Points, in no order, along strands that fork and pass close to each other.
In the rows, zero is written as 128.
Two points are linked if the straight distance between their rows is under 164.
z740: [108 189 156 131  67 125  67 120 117 124 164  68 140 126 146 118 168  76
 174 194 123 182 136 107 103 119  87 148 115  84 137 124 135 142 105 122
 106 123 108  98 127 140 140 125 123 119  71 132 155 143 147  88  83 111
 147 127 123]
z687: [137 184 159 143  76  99  93 153 157  74 101  29 156 120 155  77 164  99
 151 143  89 164 131 153 141 134 100 134 134 134 139 152 167 166 120 109
  90 118  97 118 109 146 114 157 138 149 111 181 123 148 133  38  84  95
 137 163  96]
z77: [147 162 127 165 124 171 120 117 158 145 168 130 147 157  82 134  99 130
 159  89 126  84 142 123 126 151 140 127 159  94 131 118 103 106 126 127
  80 116 151 134  75 120 105 171 129 152  94 111 108 122  96 152 188 142
 176 108 184]
z893: [125 114 151  98 151 157 119  90 127 179 170 102 120 133 131 179 127 118
 129 121 191 123 136 135 146 150 155 115 149 106 120  78 100  97 122 142
 133  94 131 154 152  88 163  81 125 120 185  95 142 119 138 157 167 119
 159 161 161]
z579: [150  83 125 159 178  62 145 142 157 129  91 202 133 110 128  97 101 157
  97  88 129  92 132 147 149  95  99 111 167 169  93 166 155 129 139 131
 131 127 105 142 130 119 100 123 123 151 124 154  92 113  63 128 149 148
 115 134 154]
z623: [137 159 115 109 102 126 142 173 142  88 116 160 137 133 110  75 154 158
 124 132  75 169 132 126  90 153 121 122  95 133 124 178 172 143 121  81
 137 121 140 103 154 144 120 120 103 128 107 167 117 148 120  81  97 141
 116 124 119]
z641: [114  69 130 132 177  96 123 100 126 143 133 155  97 117 144 163 101 115
 114 101 190  83 140 142 177 110 139 118 184 120  88  81  92 109 144 177
 105 112 130 146 114  96 122 110 151 118 168 111 130 120 116 169 160 147
 149 146 162]
z300: [138 165 178 140 147 126 117  71 176 120 155  99 134 106 141 152 162 111
 109 147 166 192 104 135 121 104  95 138 159  99  84 115 108 156  88 103
 124 103 100 111 167  68 106 103  92 169 152 141 143 127 113  76 145  99
 143 162 122]
z388: [123 149 108  60 127 115 186 153  87 141  39 179 100 145 126 111 127 192
 150 157 118 145  82  88  67 147 171 117 105 143 147 171 183 116 122 142
 127 120 187 144 128 168 139  92 140  98 117 134 106  92 145 155 130 209
 101  87 104]
z50: [120 124 126  69 106 194 122 170 166 146 163 134 142 112  56 148 152 171
 134  77 132 131 163 103  84 151 160  96  97 117 159 145 158 153 128  88
 174  96  87 129 133 112 218 106 103 101 153  84 128 159 129  98 133 134
 147 140 125]
z285: [149  90 106 182 159  94 132 114 121 120 126 151 126 101 129 114  91 104
 118 115 137  83 132 122 164  91 115 154 142 160  90 128  91 114 134 119
 117 150 123 122 101 146  90 149 132 163 104 122 128 121  85 153 131 149
  98 102 153]
z83: [156 131 140 101 133 149 131 119 129 112 147 148 145 144 143 121 153 153
  90 119 119 154 117 136  89 124 115 107  92 161 116 179 137 185 136  84
 171 132 120 129 186 124 103 135 119 150 160 146 161 154 157  65 131 112
  79 184  86]
z74: [166 117  59 166 142 114 123  94  85 136 123 145 123 151 134 132 102  88
 131 116 112  66  95 134 162  72 127 172 143 156  54 130  66 139 145  94
 114 161 144 139  74 138  90 156 106 160 110 127 143 131 103 160 130 187
  95  65 174]
z980: [128 131 129 163  85  86 103 155 136  39 116  65 142 107 146 110 139 113
 137 126 117 159 181 159 153 156  91 147 101 156 189 108 116 132 140 117
 111 155  63 116 111 158  75 175 152 138 127 165 146 141 157  83  87  40
  97 179  89]
z503: [141 101 116 150  96 109 134 123 118 150  94 173 105 130 103 125  96 149
 140  98 128 126 116 123 163  84 117 152 202 129  55 140  93 114 104 149
  88 118 147 163  57 158 122 107 131 113 105 154  69 133  39 188 146 193
 121  68 162]
z770: [132  79 143 139 169 117 146 120 194 141 102 160 132 127 106 128  84 157
 122  54 185  65 191 139 191 158 136  84 153 165 127 111 124  91 139 150
 124 136 103 149 101 104 131 148 114 107 165 111 110  99  87 165 194  82
 137 159 137]
z620: [125  95 118  70 192 160 145 117  58 154 137 101  83 145 142 137 148 101
 128 147 150  59  94 121 138  79 178 135 113 120 127  92 100 118 153 150
 173 146 125 139 164 101 165 127 112 107 198  73 152 100 170 149 144 161
 128 119 120]
z307: [121 126 134 180 114 143 128 121 164 124 145 123 146 141  84 128  72 131
 152  94 157 111 197 111 144 168 123 129 165  98 139 123 112  89 118 163
  82  97 137 127  81 128 112 162 159 131 103 111 121 118  84 178 155  90
 176 122 166]
z89: [133 118  90  66 180 177 149 141  46 160 153  91  87 145 137 147 137  80
 145 139 132  81 110  96 112 120 175 137 112  99 148  99  87 120 156 162
 163 145 169 134 144 106 192 121 127  91 146  57 151 134 195 153 119 164
 138 114 133]
z47: [112  62 124 143 154  70 167 165 103 142 104 177 100 125 138  89 115 157
 117 111 140  95 141 121 154 134 131  92 168 157 106 185 149  85 139 176
 134 112 131 157 118 162 116  99 166 112 110 144 101  92  86 167 120 113
 122 137 130]
z598: [150 145 105 155 123 197 114 137 163 112 172 131 167 153  81  98  99 124
 145 102 106 113 162 106 128 193 111 123 113 103 123 122 107 118 110 124
 111 131 169 111  82 135 114 185 125 129  90 132 107 139 130 154 159 119
 149 109 157]
z726: [104 147 177 110 113 106 106  84 114 161 138  78 132 109 150 177 166 122
 134 175 188 177 126 115 131 103 102 119 114  96 163  92 140 141 135 142
 144  92  90 124 178 128 141  96 149 124 148 131 156 114 161  97 114  82
 157 174 102]
z608: [158 147 123 136 148 170  97 131 157 108 146 137 148 118 115 115 134 135
 122 100  89 138 123 127 101 129 109 127 107 130  81 143 114 160 132  79
 166 129 119 103 150 118 144 146  80 143 129 152 127 139 117  87 136 149
 112 124 136]
z632: [111 202 150 137  73 125  95 135 157 102 117  79 151 127 149  78 162  94
 179 176  77 189 109 123 114 115  85 146 134 100 130 160 166 152  92  99
 100 117 121  96 123 138 117 134 122 137  96 166 121 146 113  81  81 125
 146 113 115]
z863: [150 117 126  70 182 124 162 173  97 162  66 184 102 109 106 139 132 205
 138 113 123 106  66 128  90  75 123  87 114 148 136 137 153 161 136 137
 151 118 131 146 143 109 222  94 119 112 186 101  81  92 110 120 127 204
 138 110 123]
z923: [101 138 129  86 135 204 136 160 144 148 152 143 128 120  69 150 150 154
 165  91 103 129 150 115 102 154 184  96 106  99 165 114 147 140 131 119
 129 103 112 133 106 119 252 103  97  88 143  45 106 133 110 127 128 145
 176 110 174]
z902: [134  67 132 145 152  69 163 160 124 121  89 153 133 128 158  83 111 167
  92 112 123 106 153 137 122 141 119  92 132 189 135 196 177 119 147 147
 139 116 102 130 142 161  92 121 160 134 116 150 133  97 101 118 123  90
 108 145 113]
z135: [155 110  71 136 111 166 115 106 125 122 171 122 155 136 127 111 114  80
 124 150  61  76 139 113 143 171 120 156  86 115 144 117  77 118 125  94
 142 168 185 118 117 141 107 179 116 151 100 114 135 156 188 157 134 119
 123 111 141]
z778: [134 115 154 209 155  73 125  98 130  98  79 138 143 105 150 122 128 124
 136 150 114 147  99 165 151  51  65 162 201 172 108 154 174 148 134 111
  82 157  97 129 102 126  63 144 123 199 128 164 105 118  53  88 111 119
 126 110 149]
z736: [156 113 105 157  73 173  84 126 167  68 161 116 173 147 114  73 133  90
 157 135  69 143 156 133 111 187  95 138  82 143 154 150 118 143 104  92
 106 149 155 117 118 162  95 188 128 158  86 184 136 155 135 106 115 100
 111 138 116]
z217: [167 153  64 143 154 140 124 112  98 117 133 156 112 134 134 124 110  83
 127 145  93  81  76 126 128  86 135 160 128 112  93 118  59 142 150  82
 131 185 165 104 103 124 114 155  84 140 110 110 131 138 125 156 118 205
  71  68 151]
z535: [136 117 133 113 104 119 120 129 153  86 127 115 147 151 144 111 131 161
  93  96 126 159 162 152 122 141 132  96 101 181 150 166 139 161 133 117
 141 130 110 107 168 126  96 144 146 142 130 175 149 160 143  54 117  76
  86 202  78]
z137: [ 87 138 151 159 110 124 120 101 130 166 164  94 131 127 125 145 129 104
 138 152 161 157 141 127 133 137 135 151 164  84 127  84 130 121 118 180
 102  86 133 116 127 132 150 101 173 118 101 118 144 142 124 158 114 137
 193 121 165]
z536: [135 150  95  95 131 172 140 170 125 140 134 167 128 122 105  88 108 144
 134 108  85 100 126 125 116 155 160 103 110 100 126 131 125 115 132 115
 141 116 161 117 105 144 155 132 107 109  97 113  99 125 124 166 128 184
 120  92 144]
z898: [118 106 169 129 154  85 129  97 148 129 113 132 126 108 171 169 138 160
  87 130 187 167 124 142 144 105 114 100 138 133 132 120 149 140 120 146
 130 100  86 113 172  79 107  92 135 153 179 141 137  96 131  94 142  75
 119 194 105]
z539: [144 170 131  91  97 181 105 149 193 129 172 109 165 126  42 109 135 173
 137  77 116 171 175  90  87 177 125 100 113 108 145 144 123 158 116 103
 149 109  99 118 128 105 184 136  94 126 132  96 137 204 111  80 129 110
 147 155 133]
z451: [103 165 159 126  82 184 103 121 144 137 174 103 140 139 114 108 150  94
 165 172 117 203 169  91  78 159 110 145 125  77 137 133 118 125 106 125
 113 105 147  96 133 139 149 130 136 111  67 115 144 162 129 116 122 127
 179 131 142]
z409: [103 133 142 137 122 186 111 116 135 154 174 110 154 159 104 158 111 117
 146 116 160 134 157 114 123 178 151 123 147  87 129  77 111 116 130 155
 128 103 158 133 129 115 160 118 150 119 136  89 148 128 128 164 157 115
 186 138 180]
z11: [126 116 129 147  64 127  77 154 155  38 152  81 156 128 136  81 147  94
 167 134  93 170 190 152 153 175 100 144  92 158 183 146 110 129 101 114
  97 142 111 123  94 182 105 186 143 142  97 184 139 146 146 112  84  67
 117 165  89]
z734: [141 137 119 222 101  78  98 141 106  89 140  63 140  97 134 128 120  91
 168 154 106 140 161 123 163 140  76 200 128 150 175 103 138  96 127 122
  89 161  96 120  85 172  82 181 141 153  94 140 144 135 132 155  90  69
 117 109 108]
z795: [ 99 161 152 156 155  82 125 114 111 136 119 163 122 114 157 147 152 142
 106 171 129 139  90 156 118  61  84 153 196 115  96 133 141 166 110 147
 117 127 122 112 155 114 116  90 132 153 120 160  98 104  91 101  97 168
 140 117 149]
z24: [143 111 147  76 189 143 148 135 135 143 122 176  87  95 115 156 144 184
 121 111 127 103  79 146 124  76 148  82 117 134 124 121 148 158 143 104
 164 124 102 150 144  97 204  98 100 121 212 110  98 104 127 106 164 166
 146 136 138]
z767: [136  85  95  89 173 138 168 172  92 162  64 164  95 123 137 116 101 161
 110  98 101  42  91 134  96 113 153  75  95 161 120 162 140 117 176 142
 169 144 123 123 126 133 134 151 116 119 158 121 115 102 134 141 138 169
 111 106 115]
z328: [137 140 167 115 116 169 122 102 222 120 137 101 161 140  70 165 114 161
 106  51 204 141 158 138 131 175 134 121 141 109 137 103 107 119 103 134
 119 131  96 142 114  82 131 114  98 125 172  96 125 128 101 132 196  52
 146 180 123]
z66: [164 165 136 209 135 131 115  74 148  97 167  85 149 103 127 157 119  82
 145 129 140 163 141 149 137 114  93 175 133 121 149 103 112 119 127 102
  92 120 110 123 114 106  77 166 116 175 124 147 165 142 136 120 131  84
 138 116 126]
z266: [108 156 104  87 127 189 145 173 109 159 138 137 120 117  83 121 123 127
 178 103 103 148 131  99  96 157 200 100 124  85 160 105 128 111 125 147
 119 117 153 120  91 139 239  90 112  78 104  57  96 134 119 161 139 196
 150 111 161]
z253: [ 94 111 101 109 140 159 150 157 157 157 133 158 127 126  84 124  96 145
 131  76 108  79 151 144 140 150 167  75 131 118 131 114 147 101 145 143
 120 119 131 132  82 144 186 127 114  96 129  93  94 121  92 157 154 169
 152 104 174]
z712: [101 148  88 101  97 135 158 127  68 153 123 150  87 154 145 146 105 114
 129 145 120 149 121 117 116 130 191 137 160 112 113 141 119 115 117 177
 131 124 182 131 117 167 152  84 146  85  88 131 113 115 150 173 103 189
 109  96 128]
z385: [ 91 138 138 163  80  70 119 129 106 127 101 126 126 124 137 149 110 100
 158 164 119 160 110 132 160 102 140 170 178 127 101 128 155 118  91 149
 111 119 142 137  88 172  82 121 145 114  76 162 120 129 109 172  92 144
 130  72 123]
z34: [134 101 120 107 192 157 138 126 136 140 128 155  90 122 142 127 124 116
 109 133 106  39  89 148 141  86 171  89 107 149  87 120 103 138 158 103
 169 171 113 128 132  98 151 148  72 113 199 108 138 120 156 129 146 134
 108 125 107]
z412: [134 153 123  68 152 136 165 163  80 145  86 169  94 116 117 129 148 162
 166 167 114 157  71  87  57 127 137 117  97 112 146 163 144 149 128 137
 148 115 181 129 160 153 193  78 135  96 112 107  93 102 136 114 122 194
 110 108 103]
z904: [139 142 127  88 113 138 116 152 180 106 154 122 149 135  87  83 139 170
 124  87 105 166 154 111  88 162 118 108 109 125 132 180 156 155 133 103
 133  82 111 124 170 120 153 128 115 134 131 136 132 168 107  64 107 110
 129 162 111]
z422: [126 118 121 134 104  61 108 129  85 129  93  96 108 126 165 139 153 134
 122 152 140 122 127 124 137 130 118 153  65 165 181  86 165  98 165 144
 137 129 107 140 167 166  97 148 183 130 111 138 149 105 184 129 101  87
 116 138  96]
z45: [109 167 135 136 103  84 143 146  85 123  96 167 133 147 171 112 155 126
 117 193  93 153  77 150 109 101 121 152 145 142 122 158 181 150 103 103
 136 150 149 115 126 147  99  87 116 139 101 171 103 130 107 110  96 184
 103  85 140]
z905: [121 122  90  77 141 135 180 178  78 134  68 162  93 143 129  86 102 147
 146 151 104  95  88 111  84 131 190  97  78 128 129 188 150 118 150 134
 148 144 192 124 115 158 135 121 120  94 104 118 107 108 154 157 117 191
  80  83 107]
z9: [132 151 161  86 112 173 125 118 211 109 150 101 162 133  89 151 138 158
  95  62 187 176 161 139 124 182 128 121 139 116 146 130 123 135 106 129
 149 123 119 148 148  87 140 109 117 120 145  97 174 164 115  96 147  58
 108 211  79]
z811: [121 149 175  92  91 165 102  88 182 120 162  67 160 145 109 169 151 110
  96 109 175 199 168 119 125 158 130 106 124  91 157 119 101 143  98 118
 138 106 111 127 148  78 114 106 136 118 143 115 181 174 141  84 113  51
 126 227  73]
z111: [113  84 129 123 140 131 142 144 189 163 118 174 134 147  95 109  91 151
 128  35 139  41 174 142 161 142 141  74 131 156 130 123 148 100 156 139
 104 137 102 151  93 117 165 134 116 114 123 101  98 125  67 161 173 129
 160 125 168]
z484: [122 189 136 106  87  81 140 161 116 106  76 161 117 172 141  88 157 141
 138 181  90 169  89 128  92 122 118 121  88 149 140 177 181 144  89 101
 124 136 155 118 149 179  96 112 111 125  90 176 114 126 140  79  97 163
 110 119 111]
z772: [137  89  89 125 144 158 116 132 115 126 159 115 141 141 127 117 106  97
  99 114  97  69 146 115 147 170 143 114  89 132 111 122  82 120 139 119
 169 173 161 117 134 125 130 171 112 144 149 100 151 140 168 141 137 108
 130 137 136]
z424: [130  88  94  83 175 137 160 122  94 149 116 112  86 133 151 131 113 107
  79 133 129  27 107 133 168  87 172 118 101 157 108 102  92 106 167 121
 172 158 124 131 156  84 113 136 103 142 218  81 133 121 175 164 149 125
 115 128 121]
z760: [119 114 157 113 170 164 140 114 174 143 127 171 100 112 117 129 146 158
 113  95 131  98 114 164 145  92 151  97 126 139  90 100 128 128 140 116
 139 128 106 155 138  91 187 125  84 111 206 105 111 120  96 141 169 154
 141 136 163]
z920: [116 114  74 143  97 127 109 123 105 121 163 127 139 134 162 122 128  70
 107 161  81 116 148 116 147 155 114 164  78 128 160 113 103 112 124 118
 136 167 166 129 150 150 112 153 162 127  97 118 145 148 196 159  90 108
 135 129 125]
z683: [ 92 122 171 157 117 132 122 122 162 127 130  97 142 117 117 144 118 142
 126 105 175 157 188 132 135 179 119 124 145 104 157 113 158 106 121 165
  97  79 125 107 127  98 129 120 163 128 127 137 130 119 118 122 124  62
 184 158 117]
z513: [103 126 158 125 125  73 121 102  94 178 127 109 113 116 158 171 161 134
 112 181 170 151 103 124 128  87 103 132 148 125 169 109 162 155 122 170
 136  99 106 115 181 135 142  98 155 122 140 136 139 103 150 102 117 133
 168 127 108]
z62: [116 111 142 170  96  92 129  98 104 156 111 125 122 112 115 156 104 144
 150 139 159 150 106 137 162  72 111 166 217 118  62 137  96 122  95 169
  63 111 128 154  59 152  93 109 165 120 101 164  78 132  75 182 135 162
 158  51 146]
z972: [132 112 130 194  76  75 125 101  84 133 109 118 134 110 130 165 105 107
 164 145 152 150 109 132 178  84 123 192 182 157  99 132 120  96 129 155
  74 119 108 147  68 161  77 148 146 126  70 141 117 125  96 194 116 124
 114  43 131]
z931: [112 187 139 157  71  84  70 137 112 110 140  37 143 105 151 107 155  79
 172 186 116 159 134 150 130 136  86 184 126 112 162  92 138 128 121 139
 114 111 118 111 122 158  96 137 141 138  96 157 164 148 160 130  92  97
 157 111 116]
z774: [126 133 146 132 176 202 139  91 172 126 147 169 100 122  90 128 143 133
 130 108 100  80 121 132 145  71 177  92 119 138 103  88 120 134 131  82
 114 161 107 144 104  71 195 172  64 115 176 103 127 136 102 132 178 186
 139  94 130]
z555: [106 130  70 100 115  96 140 128  46 155 109 138 103 166 173 136 112 103
 105 178 108 124  99 109 134 114 174 156 131 140 124 129 137 108 144 160
 125 158 162 129 139 158 111 119 152  93  84 139 127 118 164 177  84 176
 101  63 115]
z701: [125 144 187 133 145 121 118  86 181 121 137 112 126 102 128 171 140 145
 101 130 184 192 135 137 152 127 107 117 149  92 113 106 115 131 105 151
 111  80  98 127 146  63 120  78 112 132 185 131 140 141 103  97 153  92
 151 182 116]
z626: [116 147 159  89 116 141 101  94 136 140 157  71 142 142 138 164 160 108
 116 161 164 189 142 115 106 123  98 105 101 102 151 133 128 154 103 103
 162 107  96 132 177 114 130 110 138 127 141 126 179 156 145  49 120  93
 122 197  80]
z218: [157 175 122 141 155 176 113 133 137 124 150 159 122 111  99 123 142 113
 154 130  80 145 114 104  93 115 112 142 113  91  99 136 103 155 131  88
 134 141 140  99 128 110 163 144  73 132  94 114 133 134 114 110 141 191
 106  91 136]
z499: [161 128 102 166 152 151 124  77 146 106 166 105 131 128 121 148 117  70
 103 134 143 108 138 116 181 143 129 169 110 134 102  79  69 119 125  98
 127 174 121 153 127  93  86 161 116 167 159  97 151 129 166 156 171  88
 114 122 135]
z469: [118 114 134 121 172 138 141 102 121 146 160 140  90 122 146 167 127 121
 110 129 165 110 109 145 134 113 140 124 168 104  97  82 110 122 139 168
 144 107 129 134 144 101 163  85 129 134 173 117 135 115 129 148 155 173
 133 140 160]
z873: [110 118  58 122 106 108 125 133  58 145 126 136 109 158 184 137 127  78
  93 157  86  95 117 101 144 104 143 170 103 135 146 116 108 106 166 135
 127 173 151 139 159 144 113 156 177 111 113 120 156 146 196 174  78 141
 120  92 121]
z652: [171 158 149 162 133 137 115  84 195  88 133  78 155 107 125 148 144  92
 143 125 148 194 115 149 128 108 100 152 144 134 119 118 106 149 106  92
 104 106  95 106 133  68  87 152 104 163 147 146 157 145 106  78 148  87
 116 161 120]
z495: [139 115 149 108  80  85 100 159 128  72 103  80 136 133 141 112 140 144
 129 111 152 172 171 154 143 148 131 104  89 173 203 124 146 143 156 137
 124 152  92 121 152 158  91 149 167 134 127 181 141 129 173  78 102  69
  82 195  60]
z44: [150 115 134 204 162  69 128  95 134  94 118 131 134  99 157 136 118 109
 127 138 151 132 112 166 146  78  91 175 157 170 117 124 126 127 127 103
 103 148  91 136  97 129  61 153 131 177 121 139 135 128  88 112 116 110
 100 110 149]
z790: [ 94 120 172 164  82 141 122 123 157 123 139  97 141 139 116 115 109 107
 155 131 136 139 196 121 140 189 127 133 139 107 157 113 134 102 117 163
  92 103 140 128 112 150 102 156 168 122  84 136 122 114 134 160 106  71
 163 147 125]
z832: [116  81  56  71 130 152 147 135  45 164 140 101  96 147 146 148  98 100
 114 137 136  66 126 104 126 135 166 130 116 118 130 119  99  89 159 179
 142 132 176 132 148 141 146 132 160 101 145  84 148 128 186 177 119 146
 145 121 128]
z716: [ 91 131 168 149 122  61 135 135 115 147 105 154 125 102 138 136 130 165
 119 157 138 151 104 151 146  69  91 155 218  95  87 136 159 133 102 165
  90 113 117 136 121 134 111  82 169 124 126 155  73 113  58 129  99 177
 168 102 150]
z485: [124 156  84  95 121 175 141 180  93 142 101 163  92 124 113  88 116 136
 148 143  80 115  97 122 102 155 196  99  88  97 133 149 115 128 142 111
 150 162 204 116  86 130 140 121  92  74 105 111  89 124 155 165 115 194
  70  82 115]
z671: [120  77 105  67 141 133 154 149  88 174 120 109 115 151 147 159  98 135
 123 122 171  78 143 104 113 143 154  96 120 132 158 117 148  95 155 177
 147  92 172 142 145 128 157 107 181 107 155 110 135 102 162 163 137 127
 156 134 142]
z622: [115 126 137 104 148  98 138 122  81 153 118 149 104 140 163 140 138 147
 119 161 147 135  87 117  95 102 131 119 129 125 129 130 146 137 129 152
 147 102 147 126 184 138 156 103 146 130 133 149 110  95 149 111 117 163
 139 126 127]
z821: [133 136 147 144 112  44  96 148  74 138  96 104 122 135 173 135 171 128
 105 164 135 138  94 131 124 104  96 166  99 163 171 106 160 146 142 116
 139 129  82 133 156 144  95 129 152 151 124 174 151 105 167  97 110  97
 110 136 110]
z996: [113  85 158 153 177  68 128  95 152 136 120 150 116  98 151 166 112 143
  95 107 196 135 144 155 170  98 114 109 181 123 106 101 126 115 129 155
 112 107 104 142 148 106 100 105 144 148 167 134 120  97 101 137 155 106
 135 158 134]
z553: [146 163 151 148  83  91 105 152 133  78 117 113 145 129 157  92 144 123
 117 132  81 163 103 156 107 124 106 130 106 155 147 156 156 180 110  93
 124 150  93 121 140 159  82 162 135 158 103 190 138 138 141  45  76  96
 109 165 115]
z646: [ 94 110 147 133 105  65 154 159 131 140 106 188 107 112 101 120 108 162
 129 120 121 153 126 129 156  96 133 137 206 109  63 154 146  97 102 171
  87 114 136 142  93 161 128  76 153 108 122 148  62 136  53 165 117 184
 150  95 154]
z149: [143 149 115 161 115  40 101 165  74 101  95 107 134  99 182 102 160 110
 139 169 105 131 107 143 135 123  95 190 124 174 155 129 173 139 137 100
 123 169  89 139 120 156  50 125 136 143 102 171 151 117 151 114  98  97
 103 124 147]
z586: [145  58 104  92 166 111 164 130  93 152  63 167 129 141 149 120 104 188
 104 119 148  94  96 120 103 121 131  96  83 175 123 147 171 126 154 156
 173 102 137 129 156 154 138 120 153 139 168 126 135  87 143 131 139 144
 117 131 116]
z746: [109 158 116 117  82 172 131 129 125 124 149 129 136 131 113 108 110 111
 163 161  92 157 147  98 101 191 163 126 121  75 140 135 112 100  89 128
 113 118 218 124  94 164 127 132 110  87  71 126 128 144 152 173 128 185
 132  87 140]
z718: [118 102 123 104 128 106 131 120  99 133 118 125 120 153 167 139 126 138
 107 145 156 117 129 125 102 136 115 114  83 150 151 126 154 113 152 143
 143  99 132 122 176 162 115 140 171 137 127 148 152 120 162  99 105 109
 122 136 107]
z956: [149 125 133  99 127 192 112 115 177 110 166 115 155 131 107 140 132 153
  93  73 135 109 142 150 143 156 142  99  95 136 113 131  91 143 116  89
 171 155 121 150 129  97 132 143 102 115 168  95 171 151 167 120 168  73
  96 167  95]
z370: [145 145 137 101 155 151 141 135 127 126 138 125 125 131 125 147 159 145
 104 126 133 132 117 128  95 113 130 114  95 119  98 158 132 157 125  94
 192 122  93 120 178 102 164 124  94 137 165 132 148 139 141  82 137 129
 106 160 100]
z636: [127  63 155 179 152  54 158 143 120 130  88 182 119 109 146  95 114 142
 100 110 141 116 141 130 165  97 112 109 207 152  88 158 138  94 133 156
  95 121 111 152  96 142  96 109 153 139 103 149  86 108  54 158 119 128
 111 121 171]
z71: [131 164 133 105  90 212 114 134 150 123 176 112 143 149  73 102 132 116
 177 139  89 179 158  80  80 189 138 125 105  76 139 136 116 121 100 109
 122 123 169 116 102 147 169 140 109  92  68  95 101 172 131 141 136 156
 149 119 153]
z153: [152  84 102 121 160 128 156 120 134 116 130 133 117 122 153 129 128 117
  50 128 138  61 131 127 182 118 155 128  97 163 115 114  80 124 154  88
 156 164 116 137 181  97  87 137 116 133 181  99 161 125 180 147 156  89
  91 159 105]
z833: [144 131 127 121 163 164 128 100 142 129 167 127 132 142 121 136 119  99
 118 120 134  87 141 126 151 151 146 134 111 106  94  90  73 111 148 119
 153 149 139 140 124 104 146 135  92 149 152  97 139 137 163 140 161 133
 129 120 153]
z587: [119 137 173 176  96 142 123  90 176  98 112  62 157 116 104 132 119 122
 156 108 166 169 197 129 135 156  98 149 155  80 164  97 140 140 116 145
  60  90 104 105 102  92 106 164 142 141 126 130 130 129 104  91 123  49
 165 148 117]
z969: [116 139 148 159 145  57 137 124 105 142  82 154 125 124 159 109 155 161
 113 151 125 146  99 136 129  93  82 139 161 132 145 151 196 154 121 143
 127 114 106 122 161 118  84 103 160 160 131 172  99  98 103  88 117 113
 139 131 130]
z936: [129  67 115  66 165 146 154 123  99 157  92 118 122 132 149 163 111 159
 125 119 180 110 107 105  99 108 138  80 100 157 129 112 149 115 156 173
 180  88 140 140 157 112 191 105 163 124 188 105 151  91 144 147 139 150
 145 136 121]
z958: [133 166 137 203  99 109  91  99 123 119 167  44 159  90 129 150 126  71
 177 170 127 145 149 144 150 139  82 192 124 129 174  85 120 105 135 127
  73 131 102 130  88 122  87 167 136 170  98 125 170 137 152 142  94  79
 167 109 117]
z475: [119 114 171 130 136 148 143 103 235 134 118 154 140 137  72 154 106 164
 117  41 191 100 151 157 155 159 140  96 130 139 135  95 120  92 138 133
  94 142  94 160 106  88 151 138 101 121 177  93 113 110  77 156 218  74
 146 161 143]
z391: [136 124 109 146  79 205  84 104 156 103 184 117 181 146  82  93 124 106
 146 118  96 121 177 123 108 222 106 120  87 107 156 126  94 138 105 103
 139 143 181 121 109 149 115 191 138 133  95 137 138 154 160 133 143  95
 153 150 138]
z213: [ 89 159 136 152  94 133 124 123 123 135 147 114 138 133 136 130 137 103
 161 166 114 171 114 122 126 131 132 160 170  97 119 123 135 103  98 164
 101 103 167  96 111 157 120 110 136 117  74 154 125 134 119 155 106 145
 159  84 147]
z591: [180 172  99 147 149 183 125 124 108 103 149 162 126 145 144  98 116  90
 141 180  76 125  98 113  96 118 119 143 108 110 119 132  84 152 135  68
 155 169 171 102 111 116 129 159  79 117  96 119 138 159 143 136 104 191
  76  67 134]
z813: [139 106 109 111 173 112 139 173 142 152  86 201 108 117 144 100  96 170
 101  83 113  55 109 145 136 111 134  76 122 148  92 161 153 138 162 118
 157 129 104 137 152 130 129 122 107 129 139 139  96 101 103 121 156 144
 108 133 137]
z777: [119 168 130 152 135  98 123 102 111 130 119 163 120 129 164 137 140 103
 134 177 112 148  70 148 134  80  99 176 172 127  90 122 129 149 109 109
 127 154 127  99 119 129 104 101 107 156  76 155 118 121  96 126  94 181
 103  74 157]
z810: [ 94 145 110  96 105 166 168 157  73 164 133 126  95 137 109 145 126 133
 170 130 112 154 124  95  90 154 185 123 146  91 133 144 119 107 104 170
 122  94 189 124 119 143 185  56 155  74 100 102 109 128 122 173 133 200
 141 120 136]
z53: [122 107 148 160 116  59 161 162 128 114  71 156 124 138 150 105 148 177
 100 107 136 147 124 140 118 132  98 112 144 169 137 182 216 127 127 149
 122 108 103 125 166 140  74 118 155 141 126 175 112  99  96  79 125  78
 123 159 114]
z817: [134 123  90 188 108  62 111 136  99 101 131 126 149 114 177 111 123  99
 133 154  92 126 124 143 157 124 120 206 117 170 154 117 125 118 136  97
 116 195 111 138  92 172  70 161 139 142  90 151 143 127 119 153  84 102
 104  91 130]
z870: [164  99 127 105 150 141 152 126 182 108 136 121 155 151 126 152 137 137
  54  87 143  86 110 164 157 142 146 129  97 174  99 132  74 125 139 111
 149 167 104 131 158 100 106 125  88 111 182 113 155 128 164 133 170  59
  55 178  82]
z268: [135 112 118  72 127 236 100 142 153 120 191 105 157 155 103 132 160 141
 109 101 107  91 133 119 125 182 138  68  87 145 134 147  89 141 127  85
 204 166 124 138 115 111 174 137  95 118 158 103 152 178 188 109 148 103
  98 148  67]
z669: [148 157 123  92 188 130 165 161  80 157 104 185  86  98  98 157 157 160
 171 134 116 139  69  93  76  59 129 119 134 112 145 156 126 182 141 131
 149 125 125 139 153 124 218  68 116 115 148  83  88  99 118 100 138 187
 122 129 118]

A fork is a point with three links. Follow the links from the first point to the second and name the forks in between, in order.
z902; z712 | z795
z47; z422 | z795, z958
z622; z898 | z958
z45; z71 | z795, z958, z740
z923; z268 | z795, z424
z553; z821 | z740, z958

A fork is a point with three links, a tip a point with one. Leave the first point through the second and follow the links. Name the first fork or tip that comes.
z83; z535 | z587
z821; z422 | z774
z499; z833 | z795
z475; z328 | z958
z77; z598 | z778
z777; z45 | z499
z53; z902 | z424
